Each scene shows the same named points in several views. A view is turned or mirrored, shifted and resized as a whole, has a little noise and may leave points out.
(in the rows, 128 means zero)

Scene 1
View 1
Q_94: [145 154 146 100  85 113 118 146 118 105  95 135 131 139 160 147 108 119
 140 109 135 114  95 184]
Q_507: [135 167 171  71  94 125 140 121 156 136  85 118 104 146 190 168 106 122
 143 132 164 113 104 162]
Q_632: [124 158 148  78 108 127 118 118 133 136  92 118 133 130 167 160 108 140
 132 120 104 109  80 167]
Q_794: [140 173 189  74  78  70 133 149 168 132 107 123 128 147 207 167 157  83
 160 113 176  98 146 140]
Q_445: [133 155 169  88  88 102 136 126 135 118  81 143 137 138 183 158 117 113
 147 129 146 103 104 168]
Q_792: [154 178 132  78  87 133 106 163 139 128 132  84  91 151 161 153 111 128
 134  88 140 127 103 183]
Q_970: [133 166 155  78  89 102 118 138 139 132 108 118 132 136 176 157 129 117
 142 109 125 105 105 166]
Q_356: [137 162 182  77  93 120 146 122 162 130  75 128 104 150 198 170 109 112
 148 138 181 112 113 153]
Q_68: [155 194 164  60  40 121 153 145 141 131 127 105  80 154 194 153  99 116
 156 112 195 123 117 224]
Q_705: [139 159 162  80 116 134 120 132 163 134  84 107  99 151 179 172 112 123
 134 122 154 118 104 136]
Q_156: [113 178 158  56  90  86 116 123 145 161 124 106 151 122 186 163 149 125
 143 107  89  93 104 162]
Q_424: [158 176 141  90  67  92 105 179 127 113 140 107 122 146 164 144 137 103
 146  78 143 115 122 188]
Q_695: [160 188 145  64  80 142 120 161 159 139 134  72  64 162 176 161 106 124
 138  94 175 133 114 183]
Q_926: [146 170 164  86  95  75 102 170 159 128 125 106 129 146 182 161 165  89
 148  89 144 104 140 132]
Q_64: [135 142 154 100 125 117 105 136 142 117  76 128 136 139 164 164 122 119
 132 118 122 109  98 131]
Q_296: [143 178 186  70  69  81 138 147 164 133 110 120 116 149 205 164 144  90
 160 115 182 103 141 158]
Q_920: [157 190 176  68  36  97 155 153 144 122 121 120  94 155 202 152 115  97
 164 112 206 115 133 211]
Q_671: [136 165 142  75 101 150 124 125 138 134  96 104  99 143 167 161  89 144
 129 120 132 123  80 180]
Q_393: [146 150 127  98 138 146  81 156 146 122 100  90 105 149 145 163 114 135
 118  93 112 126  90 130]
Q_437: [130 155 168  90 114  71  99 151 157 131 103 122 156 135 181 167 168  94
 144 103 117  94 129 110]
Q_383: [144 172 155  73 107 126 112 146 165 140 110  89  95 151 179 169 125 120
 136 105 152 119 114 144]
Q_311: [138 168 168  75  90 118 135 131 154 131  93 119 108 146 188 165 114 116
 144 124 162 113 110 162]
Q_583: [135 147 166  93 112 126 128 124 146 118  66 135 120 144 177 167 105 119
 137 134 152 112  99 144]
View 2
Q_383: [144  67 108 112 120 117  99 163 171 122  99 116 125 148 133 123  68 120
 159 104 126 130 164 169]
Q_970: [114  97 119 109 123 109 116 146 154 124 119 141 137 157  96 102  46 120
 158  92 136 132 156 132]
Q_583: [127 102 133 115 134 130 104 157 195 114 103 129 116 158 100  81  91 132
 133 108 148 153 151 115]
Q_705: [141  77 119 111 128 126  95 164 191 120  94 115 118 155 124 107  88 124
 144 108 137 147 156 142]
Q_64: [127 102 137 113 125 113  99 167 204 127 109 137 134 177 102  80  55 127
 142  70 133 152 145 118]
Q_311: [123  92 115 112 130 128 115 147 158 114 107 127 118 139 106 104  85 125
 148 127 146 134 160 142]
Q_68: [129  73  99 129 148 119 139 116 107  82 132 142  98 116 102 136  86 117
 156 164 144  92 204 163]
Q_792: [152  51 108 127 139  90 107 138 153  99 126 138 120 161 125 140  42 107
 161  94 116 103 197 158]
Q_94: [122 101 135 129 143 102 123 137 167  99 140 161 123 167  84  91  48 122
 142  89 135 119 177 113]
Q_695: [161  41  95 127 140 108 110 142 144  94 115 121 106 137 141 153  72 111
 162 130 122  97 201 185]
Q_926: [114 114 117 116  92 121 118 184 159 143 122 136 150 133 115  97  24 132
 177  86 116 108 148 203]
Q_920: [111 103 105 132 134 136 150 130 105  91 137 147 103  96  94 114  83 130
 158 174 147  85 190 185]
Q_445: [105 117 128 112 131 126 124 143 161 115 121 146 125 150  81  80  72 129
 142 112 151 139 150 115]
Q_671: [146  53 114 111 153 102  98 126 168 100 108 130 112 174 111 126  79 106
 142 103 140 143 180 102]
Q_356: [121 101 118 112 130 145 115 155 168 114  98 120 109 129 105  93 110 134
 140 145 155 143 152 142]
Q_794: [ 96 132 113 110  94 148 132 176 140 141 112 130 139 106 102  86  62 142
 170 132 140 118 137 199]
Q_424: [124  94 119 135 123  95 132 147 138 106 150 162 134 145 103 114  14 120
 170  89 113  81 189 179]
Q_632: [122  77 118  98 138  98  99 130 166 123 109 137 135 184  94 108  57 108
 147  79 143 156 154  89]
Q_437: [100 128 128 101  86 121 110 188 177 160 110 135 163 152 104  77  22 134
 170  65 124 140 121 169]
Q_507: [125  86 113 107 134 132 111 144 160 115  99 122 114 141 106 107  98 125
 144 133 151 145 159 133]
Q_296: [102 120 109 114 106 143 134 164 132 128 116 131 129 105 102  96  71 136
 166 142 141 113 151 194]
Q_156: [ 91  93  99  75 106 101 111 136 123 158 110 135 166 163  89 116  24 108
 178  77 140 153 129 123]
View 3
Q_68: [130 193 127 107  73 119 117 148 155  79  52  72 102 130 113 110 188 177
 110  95  96 118  23 235]
Q_705: [131 200 118 128 108  58 109 112 178 101 117  86 103 158 146 125 120 133
 138  92 124 184 125 198]
Q_296: [131 205 103 133  55  81 129 179 100 100 112  86 107 181  98 106 175 148
 120  81 129 157  86 187]
Q_926: [131 197 100 135  83  65  63 195  82 105 126  83  86 181 126 115 136 123
 140  68 125 165 110 138]
Q_64: [ 89 202 118 129 117  56  92 112 144  94 132  67  83 180 168  95 120 114
 153  95 122 209 142 157]
Q_424: [103 182 120 112 100 101  42 179  92  84  78  62  72 148 153 101 151 135
 132  83  94 135  63 150]
Q_383: [148 196 113 127 107  65  77 142 166 101 106  85  94 150 136 135 119 138
 140  79 120 165 105 191]
Q_632: [ 88 214 125 125 130  80  82 103 190  67 107  46  61 166 154  77 129 136
 174  95 113 208 107 183]
Q_94: [ 66 190 132 111 113  94  86 114 131  78  89  52  79 157 176  78 150 129
 137 107  97 175  89 169]
Q_437: [108 211  97 146  92  51  76 176  91 100 149  73  74 204 132  91 128 113
 163  71 136 206 144 125]
Q_583: [ 91 201 123 126 104  64 134  91 162  95 119  73 103 172 160  97 138 128
 135 106 121 200 130 192]
Q_695: [163 184 122 109 104  91  65 148 176  94  68  88 100 114 135 151 132 158
 120  81 100 120  59 217]
Q_156: [116 233 102 141 107  84  59 171 157  62 120  43  40 191 100  65 142 144
 195  65 129 209  93 162]
Q_356: [118 205 116 129  76  72 156 113 162  98 113  86 118 171 125 108 158 145
 123 101 128 180 109 216]
Q_445: [ 77 207 121 126  90  83 130 115 135  83 112  58  89 181 143  72 163 136
 140 105 117 195 104 182]
Q_920: [118 190 123 112  51 116 137 163 111  88  64  78 113 147 109 103 203 169
  95  99 102 118  30 220]
Q_393: [118 184 126 118 150  54  33 108 177  97 109  73  76 140 195 133  81 113
 154  88 105 184 134 157]
Q_311: [116 205 118 126  90  78 122 125 159  92 104  75 100 163 130 104 152 145
 134  96 119 176  96 204]
Q_794: [130 209  96 142  52  70 127 188  84 105 127  88 107 194  95 103 169 139
 126  77 136 170 104 172]
Q_671: [109 200 131 114 129  87  86  92 210  75  85  58  79 140 159 104 128 146
 152 100 103 179  90 210]
Q_507: [120 207 118 127  92  76 132 113 177  90 106  76 101 164 127 105 150 147
 135  96 122 181  99 213]
View 4
Q_94: [126  91 124 150 134  92 117 182 126 112  90 134 112 118 158 128 126 157
 113 143  89 180 128 118]
Q_68: [ 64 110 155 113 175 105 105 153 177  99 112  78 125 111 119 110 120 173
 114  98 113 179 118  93]
Q_393: [163  89 126 173 114 101 148 158  91 165  89 151 132 134 155 146 120 150
 102  93 126 146 140 125]
Q_695: [ 99 104 164 134 158 107 126 143 146 140 108  99 140 127 123 120 112 170
 108  57 135 154 125 101]
Q_705: [112 107 108 151 131 115 137 152 104 130 112 112 114 120 139 136 131 125
 102 104 147 151 146 120]
Q_926: [112  83 164 157 157  74  90 173  86  94  99 127 100 143 158 111  98 118
 143  94 139 139 158 144]
Q_383: [113 100 135 150 142 103 126 147 109 131 107 112 121 126 135 129 113 137
 113  85 147 142 148 121]
Q_671: [128 100 104 146 127 112 142 144 140 144  98 116 128 106 128 143 123 169
  95 123 116 162 137 107]
Q_970: [121  89 123 151 140  89 110 161 117 108  95 123 105 117 146 129 109 145
 123 135 116 155 151 127]
Q_356: [ 79 117 102 135 145 118 122 160 118 100 119  92 101 109 136 127 140 114
 105 123 144 165 141 117]
Q_632: [141  87  94 157 121  98 130 146 123 130  91 128 110 103 136 145 111 158
 109 154 112 153 156 122]
Q_311: [ 95 106 116 139 145 107 119 157 124 107 111 103 109 113 136 127 126 132
 111 121 133 161 142 117]
Q_583: [110 109  90 151 126 114 134 169 104 115 108 118 103 111 150 138 143 118
 100 139 129 168 140 123]
Q_507: [ 93 111 104 138 142 113 125 151 126 110 114  97 108 107 130 132 129 131
 105 125 137 159 144 114]
Q_920: [ 52 111 160 113 182  98  89 172 161  74 115  80 111 117 132 101 122 150
 125 103 115 183 121 104]
Q_792: [127  90 157 146 146  94 123 154 136 142  93 123 136 129 136 127 107 179
 113  83 113 156 130 111]
Q_156: [132  70 118 156 143  72  97 133 118 101  90 119  95 107 128 132  72 154
 140 153 128 123 186 137]
Q_296: [ 70 102 146 133 171  92  88 168 116  73 116  91  94 125 141 107 114 113
 135 109 142 154 150 128]
Q_64: [139  93 100 166 119  99 130 173  86 123  96 140 104 122 161 140 128 122
 109 139 123 157 151 134]
Q_437: [129  79 131 169 139  74  96 172  67  92  95 138  85 135 165 123 100 101
 143 129 141 133 174 155]
Q_424: [120  80 180 147 158  73  96 182 128 109  85 131 121 139 158 111 102 168
 134  97  95 168 127 121]
Q_445: [104  99 103 145 139  99 112 174 119  93 103 116  95 108 150 128 129 129
 116 156 112 173 144 124]
View 5
Q_424: [110 117 173 141 133 143 110 146 124 137 126 136 145 160 127 133 150 129
 127 112 107 123 132 142]
Q_970: [130 103 152 125 155 138 115 126 132 140 117 135 145 133 132 109 157 116
 123 113 128 130 118 135]
Q_383: [124  94 170 134 155 143 117 136 147 129 119 139 143 125 157 107 151 137
 126 111 154 118 134 136]
Q_393: [117 105 161 126 179 138 131 145 152 152 131 158 141 133 139  97 142 141
 165  86 155 134 127 140]
Q_156: [134 106 134 134 172 124 108 114 135 136 111 151 140 135 111  99 162 120
  96 120 124 103 121 125]
Q_296: [132  86 179 135 129 143  99 123 132 129 105 108 150 127 156 133 169 120
  99 132 126 118 132 120]
Q_64: [134  94 155 115 174 136 121 125 143 161 118 134 148 123 135 105 160 116
 148  97 140 144 113 126]
Q_792: [111 117 167 137 144 149 123 151 134 123 131 150 140 144 144 109 136 136
 132 109 140 122 133 158]
Q_437: [134  86 166 132 173 122 102 116 146 167 107 132 148 134 121 126 180 128
 127 105 121 117 129  96]
Q_583: [140  89 158 110 159 145 121 123 139 146 114 120 150 112 154 102 158 107
 138 109 149 151 109 135]
Q_68: [119 111 171 134 106 163 113 142 116  95 121 118 144 134 167 119 139 114
  96 139 133 127 127 169]
Q_794: [136  80 180 136 137 138  95 117 137 139 102 108 151 126 151 136 178 122
 101 129 122 116 132 107]
Q_671: [128 110 146 118 157 149 131 137 134 124 126 144 142 122 149  86 137 115
 131 110 155 139 114 163]
Q_445: [139  95 153 114 148 143 113 119 127 144 112 117 150 122 141 110 161  99
 122 118 128 146 108 136]
Q_926: [122  92 180 143 152 131 100 130 142 150 112 130 147 143 134 135 171 138
 122 112 119 111 140 108]
Q_632: [134 108 134 116 172 138 125 124 134 140 120 147 142 124 129  87 148 110
 128 107 142 137 108 147]
Q_920: [123 102 180 135 101 159 104 136 115 107 114 105 149 135 166 133 152 110
  93 141 121 129 127 152]
Q_507: [137  91 159 120 148 148 117 125 137 125 113 122 147 112 162 101 154 112
 115 122 153 135 117 143]
Q_356: [140  83 167 117 142 150 114 122 137 129 109 110 150 107 170 108 160 109
 116 124 153 140 117 135]
Q_94: [125 112 154 117 147 145 121 135 123 146 124 130 147 139 132 112 149 106
 138 109 121 149 110 150]
Q_695: [111 108 179 142 130 157 121 153 137 105 128 142 141 135 169 111 135 142
 120 119 154 116 141 160]
Q_311: [134  93 163 122 145 147 115 126 135 129 114 122 147 119 157 109 155 114
 118 121 145 133 119 139]

In a view up to two points have been moved. Name them for each view, in the order of its rows, or write -.
view 1 => Q_970
view 2 => Q_68, Q_156
view 3 => Q_64, Q_920
view 4 => Q_424
view 5 => -

Scene 2
View 1
Q_783: [144 153 130 144  94 105 140 130 153 164 107 153 169 169  97 128 125 161
 124 104  84 135 150  78]
Q_694: [105 128 103 148  98 108 165 129  84 177 163 194 130 117 135  79 120 141
 181 105 146 107 146 111]
Q_998: [ 90 143 120 154  77 118 143 108 138 146 138 192 149 151 145 104 109 140
 149 107 125 122 150 129]
Q_997: [145 155 130 128 105 105 164 149 137 180 138 141 135 148  90 116 133 175
 149  64  86 147 111  46]
Q_875: [ 71 155 115 139  84 113 140 133 124 149 144 178 126 137 145  84 116 132
 176  99 135 120 136 158]
Q_589: [119 166 104 122 118  97 160 169 126 158 161 155 129 151  92  98 141 145
 167  83 127 141 138 112]
Q_98: [125 146 112 150  97 107 151 125 132 157 139 181 159 159 113 113 122 145
 140 111 119 126 163 103]
Q_243: [106 182 170 140  53 125 108 103 232 129  64 129 173 201 126 156 105 171
  94  77  37 162 115  94]
Q_291: [115 182 101 117 120  93 148 174 155 133 154 151 142 180  82 111 145 134
 151  91 127 153 158 142]
Q_473: [108 162 112 144  96 112 154 120 168 126 160 186 156 181 113 125 124 142
 129  96 127 150 161 118]
Q_201: [ 89 150  95 138 105 106 163 141 112 146 180 196 127 141 125  86 128 129
 176 100 159 126 154 146]
Q_708: [128 161 115 138 102  98 135 147 147 151 116 156 165 173  97 117 130 143
 135 115 107 131 165 121]
Q_956: [100 140 111 150  90 113 155 119 120 155 155 193 143 142 134  99 117 141
 159 104 135 121 152 119]
Q_166: [ 59 149  70 131 114  99 162 161  77 141 205 209 108 120 138  53 131 101
 212 116 203 107 170 209]
Q_181: [115 172 144 138  74 104  98 136 179 149  53 128 180 182 113 129 116 148
 119 123  64 127 155 137]
Q_117: [140 155 136 148  86 111 143 116 173 154 111 157 172 180 104 140 121 167
 111  93  77 146 144  67]
Q_297: [111 150 132 150  79 118 145 109 155 152 127 174 155 161 128 121 113 157
 133  93  99 136 138  92]
Q_887: [152 155 111 136 116  96 160 151 134 167 141 158 157 163  81 119 139 157
 137  98 107 140 155  73]
Q_441: [104 146 142 135  77 114 143 134 120 187 111 146 123 121 136  93 114 166
 172  75  86 121  99  87]
Q_872: [117 141 114 151  94 114 161 116 131 157 157 189 148 150 122 110 119 151
 145  97 125 132 149  91]
View 2
Q_998: [109 112 153 165 153 104 184 157 165 130 134 156 147  90 146 140 143 129
 146 133 143 182 149 160]
Q_291: [155 137 172 156 174 150 158 132 177 138 102 141 174  95 103 132 127  71
 131 122 154 159 116 143]
Q_872: [128  94 162 149 142 106 182 148 176 117 138 159 165 107 121 149 134 120
 131 123 131 169 154 150]
Q_297: [ 99 103 171 152 149 101 191 129 174 125 126 161 161 108 143 136 146 115
 116 124 139 178 152 127]
Q_589: [158 124 181 168 159 128 159 140 169 123 133 155 184 104  89 150 129  82
 136 108 136 164 133 144]
Q_783: [101  97 195 137 151 115 194 127 189 123 111 162 160 112 132 147 144  83
  89 105 141 182 144 121]
Q_694: [147  99 163 176 141 101 171 186 163 113 164 165 160  92 103 172 133 122
 161 108 125 182 156 184]
Q_166: [195 144 130 201 168 139 139 213 150 135 154 141 154  61  90 159 117 120
 216 132 145 166 125 228]
Q_708: [119 114 183 145 164 132 182 143 186 134 104 150 151  96 130 144 140  77
 111 113 153 181 129 144]
Q_875: [128 138 159 195 165 109 166 167 148 133 146 156 156  79 131 143 143 119
 168 126 145 184 140 166]
Q_98: [123  96 170 143 149 117 184 152 185 123 124 155 154 101 126 151 136 105
 122 118 140 175 145 155]
Q_441: [103 122 202 198 150  81 179 142 145 113 164 181 179 105 121 159 155 102
 128  93 126 196 159 121]
Q_117: [ 90  94 188 129 148 109 198 108 189 124 108 161 164 120 142 133 146  93
  84 116 141 176 148 105]
Q_956: [130 105 156 163 148 107 178 164 169 123 142 157 156  94 125 150 135 124
 149 125 135 176 149 167]
Q_997: [128 102 206 156 143 102 177 113 172 107 142 174 199 127  93 155 139  82
  99  93 121 170 154 103]
Q_887: [138  92 192 133 148 126 179 133 192 117 118 159 175 116  99 157 130  77
 100 101 134 168 142 134]
Q_201: [161 122 147 173 156 124 159 172 163 127 143 150 164  87 104 149 126 119
 171 129 137 164 140 182]
Q_181: [ 64 132 205 159 179 122 198 127 177 147  88 154 132  89 172 131 162  65
  89 109 170 207 123 117]
Q_473: [128 111 147 136 158 127 178 128 183 134 108 143 162 102 132 122 131 116
 129 143 147 157 137 142]
View 3
Q_997: [123 133 147  98 150 108 147  91 169 107 108 148 100 101 135 164 104 128
 168 182  74 144 130 110]
Q_291: [150 117 132  97 145 122 116  76  83 128 152 155 144 121 120 164 138 132
 150 190 111 137 133 139]
Q_166: [157  95  74  67 191  78  36 116  27 162 138 147 147 154 167 222 133 151
 123 100 120 125 126 152]
Q_875: [123 133  85  83 140 111  84  90  97 136 125 144 124 134 148 187 130 149
 123 116 124 126 123 116]
Q_181: [113 169 110 118  65 157 132  33 146 105 134 159 127 116 109 152 119 160
 160 166 175 129 120 123]
Q_887: [152 123 137 109 145 107 136  98 137 107 126 159 112 111 118 167 100 138
 183 183 106 151 123 133]
Q_694: [141 118  91  88 169  82  84 122 115 129 107 148 105 132 154 202  97 151
 154 111 111 140 116 126]
Q_243: [ 97 183 114 121  52 176 172  46 173  93 140 152 106  99  88 112 138 133
 125 180 137 139 120  71]
Q_98: [150 129 105 109 132 109 117 106 121 112 129 157 109 122 118 170 103 148
 163 146 129 148 113 122]
Q_441: [ 93 152 115  86 134 115 115  72 170 121  93 139 103 114 158 183 109 145
 145 135 101 125 128 104]
Q_201: [151 111  93  85 165  95  84 116  78 138 133 150 124 136 141 189 123 142
 135 129 110 139 122 127]
Q_708: [144 134 119 110 118 125 122  75 117 113 136 160 126 120 114 165 113 149
 167 170 139 140 121 135]
Q_473: [154 127 100 109 127 123 127 109  96 115 153 157 116 121 101 149 128 134
 136 158 120 152 117 107]
Q_117: [135 149 121 122 103 132 157  90 158  94 130 158  98 105  98 141 105 138
 163 175 124 153 114 102]
Q_589: [141 116 133  90 164 104 112  91 109 127 128 150 128 118 138 179 122 133
 155 172  91 136 133 133]
Q_956: [143 127  89  97 143 102 100 114 109 123 124 151 108 128 132 179 110 148
 142 122 122 144 113 114]
View 4
Q_98: [100 112 157 147 112 131 117 163 116  97 141 131 125 146 125 146 126  93
 133 107 138 117 138 128]
Q_297: [104 106 176 159  98 143 113 179 107  86 157 142 135 137 144 141 139 111
 120 108 149 111 141 109]
Q_956: [117 115 148 141 120 139 122 171 128  94 137 122 145 135 140 149 117  97
 144 129 140 128 114 123]
Q_166: [161 128 105 117 143 117 118 173 169 123 108 107 162 138 131 147  52  72
 180 157 109 161  54 143]
Q_887: [ 75 124 145 153  99 129 101 148 115 113 151 132 128 159 123 125 134 106
 137  94 133 110 158 148]
Q_291: [115 121 147 158  98 115  72 170 124 129 152 154 133 168 115 114  89  99
 140  96 116 133 125 144]
Q_441: [100 110 143 161  69 146 143 166 130 115 152 125 158 121 171 112 137 123
 132 122 130  89 125 104]
Q_181: [117  75 194 171  68 115 121 185  98 110 154 169  96 145 123 128 118  89
  97  72 120  86 146  85]
Q_998: [128 105 164 145 115 139 122 183 121  87 141 132 139 130 142 153 118  95
 132 125 143 125 112 108]
Q_783: [ 84 107 168 160  89 132 113 161 103 101 155 143 118 150 128 132 143 105
 119  88 137  99 161 122]
Q_243: [112  79 223 193  55 142  90 205  77  87 187 188 119 142 147 119 147 128
  81  73 151  92 161  75]
Q_872: [100 121 153 146 116 142 112 166 121  90 146 124 145 140 138 145 132 105
 140 121 147 124 133 131]
Q_201: [128 126 132 136 126 131 106 171 141 109 132 120 154 142 134 141  93  94
 157 136 129 143  96 138]
Q_708: [105 105 163 154  98 118 107 167 112 111 145 147 114 155 117 133 114  90
 127  92 124 112 140 125]
Q_117: [ 83 106 182 167  89 139 101 169  94  90 165 150 122 149 132 134 151 114
 111  87 149 103 166 118]

In a view up to two points have been moved. Name them for each view, in the order of its rows, or write -.
view 1 => -
view 2 => Q_166
view 3 => Q_181, Q_441
view 4 => Q_98, Q_297

Scene 3
View 1
Q_486: [129 137 101 132  98 148 164  61 131 135 127 112 121 119 134  77 147  98
 102 127 120 103 143 143]
Q_177: [117 109 129 135 125 155 173 104 144 104 155 112 185 131 126  95  87 142
 109  92 148 113 114 127]
Q_831: [105 153 111 158 155 143 181  81 131 122 160  65 133 132 158  75 126 113
  81 111 134  93 126 107]
Q_496: [143 139 153 171 194 215 128 177  59 188 193  88 123 122 164 110  80 149
 109 122 150 126 149  92]
Q_168: [132 115 123 128 114 172 150 104 120 119 144 124 161 127 128  87 102 132
 121 112 145 121 131 146]
Q_615: [149 128 116 131 124 197 123 122  83 146 144 122 129 116 146  79 113 126
 125 133 138 124 155 151]
Q_326: [128 132 112 138 135 177 144 109 104 120 149 101 144 125 151  71 110 128
 113 120 141 113 139 141]
Q_869: [138 126 137 137 116 176 148  98 110 154 146 127 133 131 124 105 115 118
 120 125 143 126 136 136]
Q_658: [120 138  98 133 117 155 160  76 125 107 136  99 140 126 146  62 129 113
 105 120 133 104 136 148]
Q_87: [125 118 131 139 128 166 160 106 125 125 154 113 161 131 130  96  98 133
 112 107 147 118 125 129]
Q_555: [153 122 141 139 119 195 131 122  89 175 150 135 125 121 127 110 109 124
 127 131 141 133 148 137]
Q_526: [128 144 173 164 168 192 145 120  82 172 174 104 119 163 133 123  99 124
 122 131 172 141 122 111]
Q_323: [142 127  98 124 108 181 132 101 100 126 131 120 136 111 147  64 123 119
 120 129 129 114 154 162]
Q_703: [134 120 152 139 133 187 142 117 101 139 156 126 151 145 124 108  92 134
 131 119 163 137 125 139]
View 2
Q_526: [125  71  43 110 120  77 126  89 159 110 121 193  57  96  77  35  87 140
  72 136 151 160  91 130]
Q_869: [152 111  91 142 115  74 123 133 132 146 116 179 128 118 106  77 129 169
 144 130 146 138  74 137]
Q_555: [139 106  57 114 128  66 141 141 135 162  92 185 108 111  88  75 117 178
 150 119 152 159  46 165]
Q_658: [151 102 148 177 102 139 119 147 104 150 131 125 177 127 139 110 146 175
 134 136 173  92 104 120]
Q_177: [158 135 144 198 149  83 183 144 145  86 135 171 156  94 100 104 157 163
 122 127 135 121 152 100]
Q_326: [130  98 114 156 125 131 158 150 122 138 112 136 144 102 106 106 124 176
 111 131 171 118  95 143]
Q_703: [137 118  84 153 125  70 154 140 153 110 119 190 109  89  77  84 109 157
 109 141 132 153  80 144]
Q_486: [169 104 138 163  94 114  86 137  97 178 130 139 179 149 155  92 158 180
 170 126 170  94  87 115]
Q_615: [125 102  79 127 122 112 154 163 121 168  90 150 130 103  94 105 110 188
 136 127 170 139  42 177]
Q_323: [136 113 115 153 111 126 143 176 108 172 101 134 167 114 115 124 127 192
 150 133 170 118  49 167]
Q_87: [150 118 118 170 137  87 161 138 139 111 124 169 139 101 100  92 140 165
 122 126 145 128 121 118]
Q_831: [145  60 138 158 124 152 126  95 113 128 141 119 143 127 144  70 151 161
  93 114 196  85 168  80]
View 3
Q_168: [132 142 138 131 142 135 156 111 118 102 127 104  89 114 159  99 125 146
 123 120 145 113 117  86]
Q_831: [124 109 103  92  67 122 118 112 156 100 169 120  98  64  53  64  45 158
 101 143 161 135 125  92]
Q_615: [129 158 123 182 108 161 143  81 109 136 130  87  46 158 124 102 149 118
 123 110 154 116 156  86]
Q_658: [147 155 114 119  85 138 153  91 144 121 137 128  83  93 119  97  67 168
  88 126 120 128 125  63]
Q_323: [139 179 122 159  99 157 155  71 125 137 126 118  55 135 138 114 120 145
 103 115 123 112 143  66]
Q_526: [112  60 129 169  97 114 121 153  96 103 134  15  87 150  91  45 143  92
 149 112 212 162 150 125]
Q_87: [122 121 139 118 136 123 142 122 122  93 138 101 101 102 136  85 119 143
 131 127 162 116 115  99]
Q_496: [ 81  83 114 184 122 155  81 110  95 106 183  46  41 157  26  54 182  64
 177 128 251 105 180 153]
Q_177: [124 120 142  89 171 120 149 132 126  73 146 120 117  74 151  89 106 159
 132 135 159 103  96 100]
Q_326: [137 140 111 142 124 155 143  99 126 114 152 102  66 118 111  92 102 141
 114 123 155 116 139  86]
Q_555: [107 137 150 180  90 126 132 100  99 127 108  70  70 161 135  89 181 105
 143 108 166 127 147 100]
Q_869: [119 130 147 151  87 113 142 112 112 118 109  81  91 132 142  86 142 128
 126 114 151 136 131  91]
View 4
Q_326: [121 118 103 129  81  86 120  91 126  88 104 150 154 165 135  90 140 148
 139 168 138 124  84 116]
Q_703: [ 98  98  79  85  74 126 145 137 115  70 109 133 138 182 129  88  69 137
 142 159 140 116  95 120]
Q_168: [104 105  79 114  97 105 119 106 143 105 125 137 126 165 134 108 109 150
 158 162 126 114  88 138]
Q_323: [124 123 109 129  88  71 104  80 102 127 125 152 118 175 117 127 151 139
 129 165 150 128  58 131]
Q_615: [119 118 101 111  76  78 128 112  87 118 108 154 126 187 103 110 129 130
 116 167 175 122  61 110]
Q_869: [106 117 120  94  76 119 135 132 122  96 124 146 129 200 132 116 105 130
 138 170 149 111  97 152]
Q_658: [128 130 135 143  89  87  93  63 148  96 128 151 146 167 158 118 170 152
 152 172 111 129  89 160]
Q_486: [126 139 166 128  88  97  96  80 148 115 143 156 129 195 157 146 174 138
 147 181 125 122  96 192]
Q_526: [103 112 128  69  38 144 175 166  98  22  80 143 183 214 137  60  68 121
 118 170 162 117 119 111]
Q_831: [134 138 162 146  74 103 122  84 185  52  93 162 205 168 181  71 183 159
 158 190 115 116 133 149]
Q_87: [104 106  88 112  93 116 131 119 160  87 114 141 148 165 145  90 109 155
 163 169 125 106 107 136]
Q_555: [106 116 111  82  71 111 153 156  94 111 111 151 124 210 104 112  97 119
 118 171 185 107  84 127]
Q_496: [117 116 102  92  46 101 206 188  97  57  30 173 211 195  99  16 108 130
 102 185 225  95 109  40]

In a view up to two points have been moved. Name them for each view, in the order of its rows, or write -.
view 1 => Q_658
view 2 => -
view 3 => Q_323
view 4 => Q_615
